Each scene shows the same named points in several views. A view is turned or mirrored, and shifted as a whole, has a little noise and may leave points out.

Scene 1
View 1
subig: [  1.4 -17.7  15.1  24.0  21.4   5.4 -11.6   7.0  -1.6 -13.8   4.1   0.3
   0.5  -1.4   3.0  -4.5  18.9  -5.6 -21.7  -5.2]
Banis: [ -9.4   2.3  -1.5  -3.4  -3.5 -10.3 -13.2   1.7  -7.3 -19.4   3.7  -5.0
  -3.3  -1.5   3.8  11.6   8.0 -15.9   7.1  -3.4]
soduk: [ -1.4 -11.9   9.4  14.3   9.0  -1.9  -8.2  -3.2  -4.6 -11.6  14.9  -3.7
  -1.2 -10.9   5.0   6.9  18.4  -7.2 -11.3  -3.2]
ferel: [ -5.7 -14.9   2.5   8.9   1.6  -5.1  -8.6 -18.1  -3.3  -5.5  12.6  -5.6
   3.3 -11.6   7.3   2.7   6.8   3.0   0.4  -9.3]
kagir: [ -0.7 -19.4   7.7  18.3  16.6   3.4 -15.4   0.8  -0.7 -10.2  -0.5  -1.8
   6.1   0.8   3.5  -9.9   6.6   3.0  -9.4 -10.1]
Tili: [ -2.5  -9.3   8.2  13.4  10.8  -1.1  -9.7   3.6  -4.0 -17.3   7.6  -3.1
  -2.2  -3.2   4.0   3.6  15.4 -10.4  -8.8  -4.2]
lur: [ -1.7 -18.1   5.9  18.2  25.1   8.2 -19.8  15.6   1.5 -13.4 -16.5  -1.4
   9.1  13.0   1.1 -19.1   1.4   1.4 -11.9 -15.5]
laf: [-10.3  -6.0  -3.4  -0.1   3.7  -3.8 -16.5   2.1  -3.1 -13.5  -9.0  -6.3
   5.7   5.5   3.2  -3.6  -3.9  -2.8   8.5 -12.4]
givum: [-11.5   9.4  -1.3  -8.8  -7.7 -15.4 -10.6   3.4 -11.4 -25.4   7.2  -6.7
 -11.1  -2.4   4.5  20.3  15.6 -25.3   8.5   2.4]
Feme: [ -8.7  -2.8  -2.8   0.3   8.6  -2.9 -19.5  15.7  -3.5 -20.8 -15.6  -6.0
   2.3  14.1   2.9  -4.2  -0.1 -11.3   5.2 -10.4]
gul: [  1.0  -7.8  13.0  17.3  21.6   1.2 -14.6  23.6  -4.5 -25.5  -2.0  -0.3
  -4.1   4.6   0.2   0.5  22.1 -20.1 -20.5  -2.8]
dedot: [-15.0   6.5  -7.9 -11.0 -11.5 -15.0 -14.0  -2.3 -10.0 -20.1  -1.0  -9.1
  -3.6   0.6   6.5  14.2  -0.5 -15.4  18.1  -4.6]
tifo: [ -3.6  -3.4   6.5   9.4  11.8  -3.5 -12.8  14.9  -6.1 -23.9   0.2  -2.4
  -2.7   2.3   1.8   6.0  18.1 -18.9 -10.1  -1.4]
fumi: [  2.2 -24.6  15.1  28.8  23.2   7.4 -11.1   4.1  -0.7  -8.7   4.5   1.3
   5.8  -3.8   2.6 -11.4  13.6   1.9 -21.8  -9.2]
fef: [-13.1  -9.2  -5.6  -2.6  -5.1  -8.9 -13.7 -14.9  -3.9  -7.3   1.6  -6.4
   7.0  -3.1   6.9  -0.9  -5.3   5.2  15.3 -12.4]
luk: [ -9.8  -1.0  -3.7  -2.5  -0.1  -8.6 -14.2   4.5  -5.4 -18.8  -5.9  -5.5
   1.0   4.9   3.9   5.0   0.9 -11.1   8.6  -8.0]
View 2
Tili: [  1.8  15.0  -2.2  -2.7  12.5   3.8   8.5 -14.9 -13.3  17.9   9.3   0.6
  -1.9   2.7  -7.2   8.6  -6.8  -5.9   9.7 -13.2]
kagir: [-12.9  10.4  -0.4  -1.5  15.2   7.4   7.4 -19.4  -6.4  14.6   9.6  -1.4
  13.4  14.0  -8.7  10.1  -5.0  -8.9   7.3  -2.2]
dedot: [ -1.6  10.3 -21.0  12.3  -0.8  -4.6 -13.8   2.3   3.4 -11.8  -0.1  -1.7
  -9.4  -1.3   7.7 -13.5   3.6 -21.3  -9.4   5.0]
soduk: [  1.7   7.7  -0.3  -7.3  12.6   5.1  -4.5 -15.2  -3.5   7.4   6.0  10.7
  -3.1   6.1  -1.1   6.1  -3.6  -0.4  12.3 -15.1]
givum: [  6.9  14.4 -21.3   7.8   0.0  -7.5  -8.4   2.9  -3.5  -6.5   1.6  -3.5
 -16.3  -9.2   6.1 -10.9  -0.4 -16.5  -7.7  -4.3]
laf: [-12.0  11.5 -12.8  10.2   8.2   1.5  -0.7  -9.7  -2.4   2.0   7.2  -7.2
   6.5   9.6  -5.2  -2.2  -0.2 -20.0  -8.1   9.0]
Banis: [  8.7  11.6 -14.9   3.6   0.5  -3.7  -9.1   0.1  -1.7  -4.3   1.6   4.1
 -16.7  -5.3   6.5  -6.8  -2.1 -10.2   0.1  -7.5]
ferel: [-11.0   0.6   0.6  -1.5  12.1   7.8 -13.4 -15.7   5.0  -1.9   2.6  10.5
   6.1  16.5   2.1   0.3  -0.8  -6.7   8.2  -2.0]
gul: [  7.0  23.8  -6.4  -2.7  10.2  -2.5  18.4 -13.4 -19.4  21.4  12.3  -4.9
  -6.2  -5.9  -9.8  10.0  -6.6  -5.7   8.8 -17.9]
tifo: [  5.0  17.9  -9.1   0.4   5.8  -1.5   9.6  -9.1 -13.6  12.3   8.6  -2.5
  -7.2  -5.3  -4.8   4.3  -4.7  -7.9   6.1 -13.3]
Feme: [ -7.2  17.8 -17.0  12.2   4.1  -2.8  10.9  -8.2 -10.1   6.0  10.0 -13.9
   3.5   1.9  -6.8  -1.2   0.0 -21.8 -10.5   5.7]
lur: [-15.8  19.5  -2.9   5.3  15.5   4.8  21.8 -20.3 -15.2  24.0  15.6 -13.2
  20.0  12.8 -20.2  12.7  -4.2 -14.4   0.0   2.4]
luk: [ -4.2  13.2 -16.6   9.4   3.6  -1.1  -2.0  -5.0  -3.7  -0.3   6.0  -5.6
  -2.8   2.3  -0.5  -4.8  -1.3 -20.6  -7.1   5.1]
View 3
givum: [ 18.3  12.2  -4.7  25.0 -12.7   6.9  15.7   0.6  -5.1  -3.4  -9.7  14.2
  22.5  15.8   5.7 -19.7 -16.0   4.5  -6.3   3.9]
ferel: [ -4.6   7.5   2.4   5.8 -20.4  -2.9  11.0  -2.6   5.9 -10.7  12.8   7.2
   1.5  -8.5   7.6   4.3 -18.2  -7.7  -2.4   3.6]
subig: [ 22.5   4.0   7.7   8.4  -6.7 -12.0  -0.1 -14.3  12.7 -15.3   3.7   3.6
  -2.0 -20.5   7.0   4.9  12.1  -3.4  -7.8  12.2]
Feme: [ 20.3   3.4  -3.1  13.7  -9.9 -15.4   3.9  12.4  10.9 -11.2   4.5  16.1
  25.0   7.8   2.8 -16.9   2.9   8.0 -13.3   8.4]
tifo: [27.3  9.0  1.6 18.0 -5.6 -3.4  4.9 -9.5  4.1 -8.7 -7.3 10.4 10.8 -2.4
  6.2 -9.9  6.1  2.8 -7.9 10.1]
fumi: [ 14.9   0.1   8.2   2.1  -7.3 -16.9  -3.1 -11.0  19.2 -17.6  15.3   4.1
  -5.2 -26.1   5.9   9.3  11.5  -5.6  -8.2  14.2]
dedot: [  5.5  13.0  -6.7  20.5 -19.7   3.5  15.7   8.9  -3.1  -3.5  -0.7  16.3
  25.8  18.6   4.4 -19.9 -23.1   2.9  -5.9   1.7]
luk: [ 12.2   7.0  -3.0  16.3 -13.9  -5.6   9.4  10.0   5.5  -7.1   2.8  14.4
  21.0   9.0   4.0 -14.5  -9.3   6.2 -10.8   5.4]
lur: [ 21.0  -3.2   4.2   2.4  -7.6 -27.4  -7.2   8.0  23.1 -20.0  16.3  13.2
  13.5 -11.5   1.5  -2.0  18.5   5.0 -13.7  14.2]
laf: [  7.2   3.9  -2.4   9.3 -16.5 -12.2   6.3  12.8  10.2 -11.1  12.0  16.7
  20.1   5.1   4.0 -10.3  -7.9   4.0  -9.1   7.5]
fef: [ -9.2   4.5  -2.9   4.3 -23.2  -8.3  12.1  13.4   6.5  -8.9  19.0  14.7
  16.2   4.7   4.7  -6.8 -22.9   1.1  -5.0   4.8]
kagir: [  9.5   2.4   4.7   4.1 -11.8 -16.4   0.4  -1.9  15.0 -15.8  13.9   9.5
   4.7 -15.4   4.4   1.8   4.4  -3.5  -9.2  11.8]
View 4
Banis: [  0.7   9.6   5.3   4.7  -0.1   7.8   0.9   8.9 -11.3  -5.8  -2.1  -7.9
  -5.5   2.1  -0.4  23.7  11.5   2.2   2.6 -18.7]
givum: [ -3.9  17.2   9.0   0.9   2.2   9.6  -4.9  15.5 -20.0  -6.7  -3.0 -10.9
  -0.7   5.8   2.0  27.9  15.2  -3.3  -4.0 -15.7]
fef: [ 15.9  -5.1  -2.2  10.8  -1.5  10.5   9.3   0.1  -4.1 -12.1  -2.3   5.2
  -4.8 -10.2   8.6  22.3   0.8  -6.7  16.9 -18.4]
Tili: [  0.0  13.1   0.1  14.5  -2.3   9.4  -3.4 -10.4   2.3   6.3  -0.3 -13.3
 -18.7   4.1 -14.9   1.7   5.4  15.1   1.5  -5.5]
gul: [-10.7  25.0   0.8  13.2   0.4  10.8 -10.9 -12.3   2.2  14.3  -0.2 -26.3
 -22.4  12.8 -22.8  -4.0   9.7  24.5  -7.4   0.6]
soduk: [  0.9   8.0   4.0  12.1  -8.0   1.8   6.5  -4.2   6.4   0.1   3.1  -9.0
 -14.8   2.7 -16.1   7.9   6.8  18.3   7.6 -18.1]
kagir: [ 10.3   2.6  -6.1  16.9  -0.5  13.4   1.1 -17.8   7.1   2.0  -0.5  -7.4
 -19.2  -2.9  -7.3   1.6  -3.4  10.3  11.3  -3.9]
lur: [ 14.5   5.8 -12.5  22.3   7.2  25.5  -9.3 -25.5   1.0  10.2  -3.8 -11.3
 -21.2  -3.8  -2.7  -4.3  -6.4   4.3   8.3  11.5]
Feme: [  6.9  11.5  -4.0  10.6   7.6  22.8 -12.0  -5.9 -13.9   4.0  -5.9 -12.1
  -8.9   0.2   5.9  14.6   3.1  -6.8   1.2   1.4]
ferel: [  9.8  -2.6   2.2  13.2  -7.7   3.1  13.7  -3.0   7.2  -8.4   2.6   2.0
 -11.8  -5.1  -5.8  13.8   3.3   9.8  14.9 -23.1]
fumi: [  6.5   5.3  -7.2  21.9  -4.7  10.6   2.8 -25.3  14.7   8.1   3.2  -9.9
 -25.4  -2.5 -17.7  -8.3  -4.2  20.8  11.4  -1.9]
subig: [  1.8  11.1  -4.4  17.4  -3.8  10.8  -1.7 -17.4  10.3   8.5   1.0 -15.3
 -22.7   2.7 -19.0  -3.9   1.1  21.4   3.8  -3.3]
laf: [ 11.2   4.1   0.0   7.4   5.1  16.7  -3.1   2.6 -14.0  -5.7  -6.2  -3.1
  -5.1  -3.0   8.7  21.7   4.6  -8.3   7.2 -10.2]
tifo: [ -5.3  18.8   2.2   9.5  -0.2  10.1  -7.7  -2.6  -5.1   6.2  -1.5 -18.0
 -13.5   7.3 -10.7   8.9  10.8  11.9  -3.2  -6.3]

Which points are out of place in each view (at most two, in the order of its rows)? Write none if all are in place.
view 1 | Tili, givum
view 2 | Banis
view 3 | none
view 4 | gul, laf
